Points on a hilly landscape, in no order, each with its height.
A climber steps from a point to the highest of its 2 nearest points, and stops where none of them is higher. Distance is the straight distance between rows; heights are no part of it.
<791> h=763: [-19  26   2   1 -17   0 -22   5 -50  -4 -21  24 -22  11 -19  19  35  -4
   2 -16  -7   1]
<506> h=30: [-17  20  -4  14 -13  -4 -16 -19  21  15   2   5 -34  14 -12   1  12  -7
  -3  14   0   9]
<774> h=539: [ -7 -16  -8   2  28   7   1   6  32  10  26   1  29 -10 -15 -26 -11  -2
 -13  12  12  -9]
<633> h=82: [ 44 -23   6 -17   5  15   7  -1 -10 -12   3 -35  20 -20   9  15 -23  20
  15  10  27  -3]
<312> h=212: [-32  25  -7   9   2 -11   4   3   6  26  11  15  -7  -2  -2 -12  38 -21
 -10  21 -12 -14]
<368> h=211: [-35  27 -14  -2  -2 -13 -14  15 -35  12 -13  23 -14   3   1  -3  32 -17
 -27  -8 -19   1]
<444> h=685: [  8 -27   2 -17  -4  18 -12  12  -4  -5 -22  -8 -11   0  23 -10 -25 -12
 -21 -16   9  -3]
<619> h=197: [-33  10  -6  -6  13   4  -7  14 -30   6  -7  25  -3  -1 -10   0  24 -12
  -1 -22 -20   7]
<750> h=691: [ -5  -1 -17   3   4 -23  35  -7   8  -8  29 -16  26   1  -3  -6 -20  19
 -18  -7 -27  12]
<792> h=455: [-27  19   0  -2 -10 -17 -14   3 -39  13 -28  13 -26   3   1  16  42 -17
  -3 -12 -15  -5]
<195> h=93: [-25  20  -4  29 -13 -14 -16 -21  14  13  -2  14 -24  14  -7  -9   4  -4
  -9   1 -10  35]
<373> h=771: [ 21  -7   2   3  -6   7   4  -7  15 -16   7 -25   2   5 -11   8 -34  20
   2   3  10   2]
<724> h=310: [-20   2  12  -8  13  -7  -1   3 -26   4 -20   0  -6 -13  13  12  23 -21
  11 -25 -27  10]
<359> h=641: [ -8 -12 -20   6  24   1   0  14  36   6  41  24  37   5 -28 -27 -14   5
 -20   8  20 -20]
<511> h=794: [  2 -33   0 -14  13   8   1   4  13   3  -8 -27  12 -12  31 -21 -23 -11
 -18  -9  -4   8]
<172> h=369: [-16 -16 -19 -10  15   3   2  25 -14  -1   8  17  32  -6   2 -28  -3 -10
 -38 -14 -10  -2]
<544> h=425: [ 15  -3 -14  -9   8  -3 -15  11 -37  14  22  10  35 -14   1  -6  41   3
   7  42  34  -9]
<133> h=503: [-17  -8   0   4  40  12 -12 -14  17  13  24 -19  17 -22 -24 -15   4  -4
   3   3  -1  31]
<537> h=552: [ -8  -4  -8  -1 -11  -4   1   2   4  17  -8 -18  -2  -1  25 -24   4 -18
 -26  21   7 -10]
<126> h=133: [ 22   0  15 -15 -25 -14  14  -7 -15   0 -26 -22 -20 -10  31  26   5   5
  24   6   8  -5]
<233> h=167: [ 27  -3  17 -17 -25   2  15   2   2  -9 -27 -16 -25   4  26  15 -13   4
  13  -4   8 -18]
<684> h=108: [-12  27  -6   4 -12 -11   9  -9   9  19   1  19 -28   3  -4   8  35 -11
  15  15  -3 -28]
<642> h=682: [  0  -1 -22   2 -12 -22  19   4  -1   9  11 -26  22   1  23 -33  -8  -2
 -40  20   3 -12]
<813> h=100: [ 40 -28  10 -19   6  20   5  14 -18 -25  -9 -10  19  -8   7  13 -25  13
  15 -12  12 -14]
<365> h=217: [ 15  -5  16 -11 -11 -13   3   2 -48 -21 -22 -17  12 -10  11  27  16  10
  30  -9  -9  19]
<615> h=478: [  4  -3  -9   1  23   1   4  -4   6  17  25 -20  35 -23  -6 -21   9  -5
  -7  32  20  -8]
<9> h=805: [ -5   3 -10  -1  11   6   3   7   2   0  11  14   0   8 -13  -6   2  -3
   2  -3  -9  -4]
<804> h=893: [-18  12  -4  28  -4 -19   7 -17  52   7  16  20 -20  14  -4  -6 -12   3
  -6  10  -7   2]
<757> h=105: [ 21  -8  19 -14   0 -12   9  -7  -6   0 -12 -27  -2 -23  34  23  13  -5
  28  15  10   6]
<565> h=568: [ -6  -1   9  -8  27   4   2   7  -2  14   8  10  20 -25  13  -5  26 -21
  12  12   3 -11]
<517> h=371: [-31  25 -10   5 -13 -28  13   0   6  19  -2  14 -14  13  17 -15  20 -20
 -21   9 -23 -11]
<886> h=555: [-12 -21   6 -17   6  14 -12  21  -2  11 -28   3  -9 -16  34 -15  -6 -35
 -26  -7   7 -10]
<346> h=559: [-21   6   2  14  23   5  -9 -19  23  18  18 -12  -4  -4 -25  -9  10  -2
   5  10  -3  28]
<845> h=669: [ 17 -18  12  12   7  17 -15 -14  47  -6   9 -21  -2  -1 -21   9 -47  14
  10  -1  18  15]
<260> h=578: [-12   3 -31   4   7 -15   8  17   4   1  32  32  24  16  -9 -28  -3   8
 -29   2   0 -17]
<137> h=312: [ -2   3  11   3 -33  -9   1  -7   6 -20 -35  -2 -21  25  18  -3 -24   3
 -12 -20 -16  14]
<220> h=377: [ 11  11 -21  -3  -5  -1  -5  15 -25  19  18  22  13  -2  -2 -10  35  -4
  -4  40  35 -35]
<148> h=331: [  8  18   2  12 -30  12 -20 -25  16   2  -3 -25 -31   7 -24   4  -2  16
   1  21  25  19]
<417> h=806: [  8  -1 -25  -5  -3 -26  43   1   4   0  30 -32  35  -5  19 -19 -16  14
 -31  10 -13  -9]
<300> h=293: [ 12   9 -20 -10 -18  -7   2  17 -29   9  -1  19  -3   8  14  -3  21  -2
 -11  14  16 -38]
<14> h=233: [ -3  26  -1  22  -1  16 -18 -19   7  -3  16   8 -12  16 -54  10  11  19
  22  11   2  13]
<847> h=510: [-18  26   6   8 -12   7 -17  -2 -27 -13 -12  20 -11  21 -28  15  18   5
  11 -15 -18  10]
<143> h=507: [  6 -21  21 -12  45  15  -2   1  14  -1  10  -5  30 -39  18  -4   9 -21
  24   1  11  -7]
<510> h=170: [-24  33  -1  30 -19   1 -23 -21   8  -5   3  22 -17  23 -38   4  14  13
   5  -2 -10  31]
<557> h=294: [-11  19  -4  -9 -18 -33   0   0 -60   1 -19   8  -7  -2  12  19  39  -2
   2  -5 -14  -5]
<507> h=545: [  6  21   2   5 -12   7  -6  -2 -24  -7  -4   7  -9  15 -22  14  14   9
  18  -2   1  -1]
<239> h=370: [ -3   4 -14   0 -18   3 -24   7   3  -4  -3  40 -18  28  -2 -10 -12   5
 -32  -4  11  -8]
<424> h=189: [ 17   2  22  -8  -3  -9  23   8 -26 -27 -15   0  13  -4   3  39  11   8
  44 -20 -23  -1]
<528> h=419: [  0 -27  -6   6  -1  12 -27  20  21 -12 -10  45  -6  14   6 -14 -40  -1
 -26 -20  12  -6]
<836> h=153: [ 26  -8  24 -13  -2  11   9  19 -22 -25 -29  16  -2   2   4  28  -4   4
  34 -28  -9 -19]
<720> h=471: [ 21  13  26   8 -17  11  13 -18  14  -4 -11 -39 -19  -8  -6  32 -13  18
  32  12  13  10]
<278> h=521: [ 16   7  24   5   0  13  18 -24  39   2  -1 -29 -28  -9  -2  33 -13   3
  38   9   0  -1]
<473> h=449: [ 10  -6 -13  -1  12  -5  -4   3 -25  14  21 -14  35 -22   5 -14  24  -2
  -4  39  26  -4]
<558> h=209: [  6  12 -19 -13 -15   9 -14  19 -23  -5   0  32 -14  27  -5  -5   3   7
 -21  -2   9 -31]
<526> h=200: [ 12 -12  20  -8  -7   6  10  -6  12  -9 -21 -22 -21   1  19   8 -23  -3
   5 -15  -7   5]
<661> h=122: [ 30 -21  13 -14  -4  24  -3  26 -22 -29 -23   7   6   6   1  13 -19  10
  17 -27   6 -19]
<446> h=573: [-21  13 -14  17 -12 -29  12  -8  26  11   5  14 -13  16  17 -19  -4  -8
 -23   5 -18   1]
<313> h=404: [ 25  18  17   7 -30  20  -7 -21  19  -3 -14 -33 -31  -2 -22  21  -1  19
  25  22  32  11]
<106> h=725: [ -5 -25  -2  -4  18  -4  13   0  35   2   5 -10  15  -6  16 -18 -23  -9
 -13 -11 -13   5]
<8> h=657: [  2  -7   0 -13  12  10   1  10  -1   7  -2   9  -1  -5  11  -1   8 -12
   7  -3   3 -20]
<85> h=611: [ -3  10  -1   9   8 -14  43 -11   1 -20  30 -20  31  -4 -22  14 -17  27
   8 -18 -37  19]
<25> h=416: [-24   2 -22  -5  19  -6  14  24 -15   4  23  31  30   2  -9 -26  13  -9
 -23  -9 -13  -9]
<113> h=85: [ 29 -22   3 -14   9   1   7  -5  -8   0   2 -35  18 -23  26   5  -8   3
  11  16  16   2]
<296> h=400: [ -6 -15  16 -12  30  17 -14   7 -34  -4 -13   8  16 -29   6  10  23 -19
  16 -25 -11  20]
<796> h=838: [ -1 -12 -29  -6  21   8  -1  28   6  -1  36  36  32  11 -29 -21 -14  11
 -24   0  17 -29]
<232> h=699: [ 18 -11   2  -2  18  15   3  -3  10  -4  18 -18  14  -8 -19  10 -19  16
  15   3   7   0]
<124> h=242: [  5   6   6 -10 -10 -32   9  -2 -49  -3 -13 -12  13  -9  16  19  34   3
  16   1 -18  14]
<541> h=670: [-10   6  -6  26  10  -9  -1 -23  51  16  27   1 -11   3 -21  -6 -10   7
   2  18   4  17]
<623> h=591: [ 15  -7  19  11   0  20  -1 -16  52  -4   2 -19 -24   3 -13  21 -31  10
  19  10  12   3]
<540> h=278: [  1  33  -2  25 -22  13 -17 -32  12   4  13 -20 -22  14 -46  10   9  23
  11  30  18  22]
<648> h=250: [  2 -14  23  -8 -23   6   3   5   2 -24 -42   1 -21  19  20   5 -25   1
   2 -36 -16   7]
<416> h=454: [ -4   7  -3  -2 -20 -15   2 -14  -8  11 -20 -34 -19   0  33 -13   2 -12
 -14   5  -5  10]
<728> h=637: [ -3 -28  -1   3   4  -8   9   7  27 -12   0  10   4  10  13 -12 -39   1
 -17 -26 -15   3]
<327> h=631: [ 23   2  11  -2   3  14  -3   0 -15  -9   0  -5   1  -1 -19  21   0  13
  33   0  11  -3]
<891> h=378: [ -2   4   1   7 -33 -21  11 -18   6  -7 -21 -25 -20  17  27  -3 -21   5
 -17  -7 -15  19]
<406> h=48: [ -2  13   0   9   2   9 -10 -11  18  17   4   4 -26   4 -18   7  22  -7
  15  12   6  -4]
<285> h=461: [  5 -17  18 -11  37  14  -3  -6  -8  -7   9  -5  18 -30   4  13   8  -8
  33 -19  -9  12]
<706> h=533: [  2 -25   6  27   2  -1 -11   4  29 -14 -10  35   2   6   1  -8 -50   3
 -16 -37  -4  11]
<897> h=447: [-14 -22  -2 -14  20  14  -7  23 -10   2  -8  11  16 -10  18 -20  -4 -24
 -24 -15  -7  -3]
<214> h=584: [-10   0 -10   9  -2   4 -11   7  11  -6   9  36  -9  25 -18  -6 -11   5
  -8 -10  -4  -1]

Where does a climber stop that starts at each point below?
<300> => <796>
<172> => <511>
<684> => <804>
<813> => <791>
<528> => <511>
<506> => <373>
<148> => <373>
<619> => <9>

Write out the way that a climber takes from each point below.
<648> => <137> <891> <416> <537> <642> <417>
<406> => <684> <312> <517> <446> <804>
<113> => <757> <126> <233> <526> <648> <137> <891> <416> <537> <642> <417>
